Points, in no order, along strands that fork, close into loops and pass close to each other.
Points whose rows are less than 46.2 apart are linked; no others are.
fofa: [-19  -3   2   6  15 -14   2  19 -15 -34  -6  -6   3  16  -2  12  -2 -30
  -3  22   4 -16  13  12]
vikov: [ -6   9  12  -7  -5   5   5 -10  -5  -6   3  -1  -4 -24  -2   7   9   1
   0 -13   3 -16  -5  10]
gan: [ -3   5 -30  -4   0   0  -3   4  17  -1  12  -3 -15  27   3 -13  -6  -1
   0   2  -8  10   8 -10]
pibim: [  8   9  -8 -22  -7  11  25   8  -4 -24   3  -5  -1  -3  -5  -1 -14  -8
   3   2   9 -11   1  15]
Kuro: [ 11 -12  16  14  -2  -5  -4  -9   7   1  -5   0  -2 -15  -9   3  16 -17
   2  -3  -1  -6  -1   8]
Mus: [ 17   1   1 -11 -11 -20   6   8 -10 -22 -25  11   4 -11 -14   4   0   0
   5  17   8  -8 -10  15]
fogat: [ -7  -7 -13  -8   8   0  15   5  -5 -11 -10  -5   2   9   6  22  -8 -16
   0  -4   6   1 -10   5]
zot: [ 13  11   0 -14 -13  -2   4   0   0 -19 -20  11   2  -9 -12  20  14  -5
   9  -2   8  -6 -24   9]
dor: [ -5 -18  -2  15  18  -4 -15 -12  19   2   8  -7  -3  23  12   4  16 -11
  -6   6 -15  15   0   1]
pira: [ 19  -4  20   1   4  13   0   0   9   1  16  -7  10 -16   2  -4   2  20
 -10  -7  -7  -3  19  11]
dem: [ 15   4  29  10  -8   5 -14 -13   8  21  13  12  17 -24   7 -14  11  34
   1 -14   8   8   7 -12]
zupi: [-14 -12  -4  13  13   8 -14 -11  16  27  11   2 -28  14  17 -14   5  23
   5  -6 -10   7   2 -16]
Seloz: [ 11   9 -23 -18 -14  -2  22   5  11 -19   5  -1   3   8 -10  -2  -4  -4
   3   6  11   6  -6   4]
Neti: [ -2   2 -14  -6  -5 -29  -2  14  -5 -15  -9   2  -5   1 -22 -13  -3 -14
  -2  29   3  -1   7   2]
Tavu: [  7  -5  22  16   4  11 -15 -11  22  21  20   8   8  -9   9 -19  19  36
  11  -7   5  17   1 -19]
lezop: [  1   5 -25  -7  -5  -6   3  13  22 -20  10  -4 -12  16  -5  -7   1  -3
   2  12   1  -2   8   2]
zafan: [ 10  16 -10  -6  -9 -10   2  18   1  10   1   1 -12  12 -12 -13 -20  19
 -22   1 -13   1  15  -5]
pav: [ -2   1  -3  -9   4 -23   2  22  -9 -31  -6  -4   1   2 -15   1   2 -20
   1  29   2  -7  15  19]
nariv: [ -9  -5   0  12  10   6   8   2   7  -8  11  -3  -2  21  -9   0  -5 -34
 -13  11  -2   1  12  16]
vavon: [-23   6 -20   9  23  -5 -22  -4  10   1  17 -10  -2  40   9 -13   2 -33
 -21  26 -18  17  12   0]
sime: [ 21  20  22 -22 -16  10  10   2 -29 -10 -30  15  16 -35  -8   8   5   3
  30   1  24 -24 -17  11]
netuv: [ -4  -2  -3   2 -10 -13 -12 -10  -5   3 -22   9  -2  -5  -6  16   2   7
   2 -16  -8   1 -17 -16]
suli: [  1 -10  -5   8   0   5   9  11   5   1  13  -3   1  18  -1  -5 -19 -20
 -16  10   7   0  21   9]
Molu: [ -2 -15  22  18  19  12 -18 -12  21  27  26  -3  -3   0   2 -20  18  29
   6   0  -5  18   1  -3]
fuman: [ 21   8  25  14 -11   2 -13  -3  -7   9  -2  -3  15 -33  15   8  19   5
   9 -21   6 -11   0  -2]
kiguf: [  0  -1  -1 -19   2 -18  15   7 -25 -19 -33   2   4 -15 -10  18   1 -12
  12  19  18 -10 -24  17]
Famub: [-12   2 -22  -1  17 -13  -9   5   5  10   3 -13  -5  30  25   5  -4  -6
 -21  17 -20  17   5  -4]
vof: [ -2  -3   1  -4   9   6  13  14 -11 -22 -17  -2   3   0   0  30   1 -22
   8  -3   8 -15 -17  12]
vul: [ -4  -9   3  -4  -6 -26  -5 -18  -7   2 -13  -6   4 -13   5   8  10  -5
 -14   3  -4   4 -10  10]
foge: [ 11 -20  27  23  13   1 -12  -3  13  23  13  -7  -8 -12   5 -11   8   7
  -6  -8   0  -1  15   2]
Bok: [  1   6   9 -13  -3  10  16  -4   0 -15  12  -9   5 -16  -4   2   1 -10
   3  -2  12 -18   1  21]
Lod: [-17  11 -16   7  30   3 -21   7  10  20  25 -14 -11  43  11 -22  -7  -7
 -21  27 -24  10  15  -2]
vego: [ -1   6 -14  -5  -2   1   2  -6  12  -3   9   0  -7   5  -3 -11  -5   6
  -6  -4 -16  16   5 -14]
vabe: [  7 -15  33  12  16   9   4  -5   7  16  17 -13   7 -19  16  -4   8  10
 -10  -5 -11   3  16  16]
dob: [-13 -19   6  21  15  15 -17 -12  16  28  29  -6   4  21   5 -14   6  21
   0  14   0  18   3  -2]
Rusaf: [ -2   9 -18 -13  -6  -5  23  23 -18 -13 -19   8  -5   8 -17  -6 -23 -12
   6   7   1  -1   1  -8]
feri: [  6   5  -7  -7  13  12   4  -7  16  15  11  -2   5  19  12  -1   4  36
 -10   2 -20  28 -12  -6]
Motem: [ 11  12  -9 -19 -20  -1  17  20 -19 -12 -27  14   1  -3 -14  -3 -23   8
   7  -5   1 -11  -1  -1]
nafip: [ 12  12   7 -13 -23  12  14 -11   5   6   0  19  12 -10   2  -2  -9  21
   6 -26  11   9 -12 -13]
Tumun: [ -2   0   0   2  11  14  -7 -14  11   8  15  -1  12   7   9   0  14  31
   2 -10 -16  20 -10 -14]
Zur: [ 24  -6  19  12 -12   6   5  10   2  -6 -10  10  -6 -19 -14   1   5 -10
   7  -1   8 -16   3  14]
gupi: [  1  -6  -5  -4 -18 -32  -2   1  -6  -2 -13  12  -3 -11 -17 -14  -9  -5
  -2  12   7  10   6  -4]
kalab: [ 13 -25  23  19  -1  -7 -17   8   5  11   8  -8   1  -9  -7  -7  -4  -4
 -11   4   7  -9  22  13]
mabu: [  3   8   3  -3  -6   2   0  12  -8   5   6  -2   0  -3  -6  -4 -19  20
 -17  -5  -6 -10  14   6]
sukev: [  9 -13   6   7 -10   1  16  10 -10  -7 -13   9   1  -9  -8   5  -8 -20
   3   8  12 -13   5  13]
kul: [-16  -9  -4   2  25  11 -21 -10  19  30  21  -2 -27  24  11 -33   6  32
   3   9 -22  23   4 -11]
mog: [ -8  14 -21 -15  13 -11  10  13 -20 -17 -30  -2  -6  15 -17  23  -3 -24
   1   8  -2  -3 -27   0]
Biv: [-17   0 -19  -7  11 -15  -9  -2   0 -10   2 -16  -1  18  11  13   2 -13
 -14   9 -14   3   1  -2]
Beli: [ 11   2  11  -5 -21   7   3   2   1  -4   2  11   3 -27  -4 -15  -4   3
  18 -19  14  -7  10  -9]
gelor: [-12   4 -14   8 -18  10   8  -1  -5   5   6   2  -1  14 -13  -5 -19   2
   2  -9  11  -4  -2  -8]
kigur: [-13   9   2   6  -6  12   0 -11   1   9  12  -2   2 -14  11   4   6  15
   6 -22   4  -9  -6  -8]
melo: [-22   5  -9   9  18   3   0  -1   3  -6   8  -5  -6  38  -1   3  -3 -43
 -19  15 -16   3   7   8]
Kezor: [  0 -18   0   8   4   2   4  -2   6  -1   1  -7   2  -6  11  13   3 -16
  -1  -8   1  -2  -1   2]
lesik: [ 13  24  26  -2 -28   2  -5  -3 -12   1 -12  16  -1 -37  -1  -2  14  11
  10 -20  16 -24  -6  -1]
duk: [  6 -19   6  15   4   2 -10   6  13   3  20  -7   9  12 -10  -7  -7  -5
  -9   8   6   3  20   3]
bom: [-10   1 -16  -1  15 -11 -13 -11  11  17  11  -3 -19  22  16  -9   6  15
 -14  13 -19  20  -2  -3]
dokit: [ 21  -2  26  15   6  11  -1   2  -2   2   6 -10  14 -27  24  13  19 -16
   6 -17   4 -10   8   5]
dip: [-13  -3  -8   2  -3  16  -4 -12   8  11   2   1  -6   1  11  11   2  13
  10 -26   1   4 -11 -21]
pulev: [  2   7 -14 -11  11  -1   4 -11   2  13   2  -5  12  21  12  14  -5  12
 -22   3 -15  24 -13  -4]
nale: [-21 -19  -6  13  21  -2 -18 -23  13  15   9  -5 -12  18  29   1  15   7
  -2  15 -13  19  -8  -2]
tudo: [ 15  17  10 -18 -11   4   8   1 -21 -20 -28  20  11 -16 -25  13   6  -1
  26   2  21 -12 -31   5]
nital: [-20   1 -16   4  38   7 -21   3  11  21  30 -16 -19  42  25 -25   0  16
 -12  29 -19  14  11  -4]
Fet: [ 21   7  14   8 -14   4 -11   3  -2  -3 -11   3  15 -21   3  20   9  11
   5 -17   2 -18  -5   4]
Rabif: [ -8  -5 -13  -7  -7 -27  -3 -12  -9   6  -3   0   3  -8  -4  -6  -6  -2
 -13   9  -3  15   6  -3]
fef: [ -6  -9  -7   2  -2 -23  -7  -8  -5   2 -31   3  -4   2  -1  16  11  -8
  -8  -3 -12   3 -20  -1]
vodal: [  5  -4   5  -1   6  13  12   5  -1   2  15 -12   5  -4   6   2 -15  10
 -15  -6  -6  -4  17  11]
posin: [  0  10  -9  -6 -25   9  13   9  -9   1 -11  17  -2   2 -18  -7 -16   8
  14  -9  14 -10  -4 -12]
sesep: [ -9   1   2  -4 -13  -7  -3  -4   5   2   4  10 -14 -14  -7 -20  -4   8
   8 -15  10  -3   8 -13]
nipop: [ 15  18  25  -2 -20  17  -3 -10   7  12  10  20  15 -17   4 -12   6  29
   5 -24  10   0   0 -10]
firos: [  2  -9  -3   7  13  11  -8 -18  17   1   6  -6  11   9  13  15  18   6
   0  -7 -15  18 -12  -8]
vukeg: [  8   5  -3 -14   8   9  13 -18   0   5  -2  -3  14   8   1  18  -5   1
 -15 -10 -11  19 -18   2]
voso: [ 16  -5  10   0 -17   4   1  10 -13  -5  -9   1  12 -32  11   0  -1  -2
  24 -11  22 -11  15 -11]
zab: [ 11  24  22 -10 -18   4   2  -3 -29  -6 -21  14   8 -43  -5   0   7  -4
  23 -10  18 -24  -3   2]
Zud: [-13   9 -13 -14   6 -13  16  15 -24 -19 -30   5 -11  -1 -16  11  -5 -11
  15  16  13 -12 -24  -1]
nem: [ 14  12  20  -8 -11   6   4   0 -24  -5 -11  -3   6 -45  10   4  14 -15
  28 -17  16 -17   0  -3]
mot: [-18   3 -20   1   5  -2  15  19 -17 -12 -11  -3  -5  19 -16  -1 -15 -33
   0  14  -2  -8   1  -3]
ligu: [-19  -3 -18   8  -8   3   4   9  -7  -5   2  -6  -4  12 -19  -8 -15 -15
   6  -1   1 -13   5  -4]
Fugo: [-18 -12 -21   7   5  11  -5 -11   9  16   4  -1 -18  12  16  -2  -4   7
  11 -12 -12   5  -3 -17]
pugu: [ 13  -1   7  -4 -17 -11  -6   2  -6   1 -26   8   1 -11   3  14   2  22
  -3 -15  -2  -5  -6  -4]
nufuv: [  1 -13   5   1   6   2  18  17 -11 -20 -14   2  -4 -11  -6  12   1 -26
  19   7  15 -20  -4  10]
Saz: [ 11   7   1 -17  -5   9  17 -18  -3   4  -2   8  12 -10  -6   6  -7   5
  -4 -20  -1  12 -14  -5]
sigeb: [ -6  -6   4   4   0  -4  -5  -9  10   8  12  -4  -9  -7  -6 -18  -4  10
  -3  -6  -5   7  11  -7]
Muna: [-24   0 -12   5  12 -15 -11  15  -9 -16   3 -17   4  23   8  17  -6 -20
 -18  11   0 -12   7  10]
fup: [-14 -13  -6  18   1   9 -12  -7  16  15  27  -3   1  21   2 -11  -4   0
  -1   9   7  11   8  -7]

A piece is two or more points that can be reached from each other along the links. Count, over all rows, the pieces, the separate loops (a circle has one, a figure eight two, a Y none), the forks (points with three links) and the tips (points with one).
pieces | 4
loops | 2
forks | 2
tips | 6

How many points has the smallest loop of links through each point below? Write none if it is on no loop.
fofa | none
ligu | 6
vof | 7
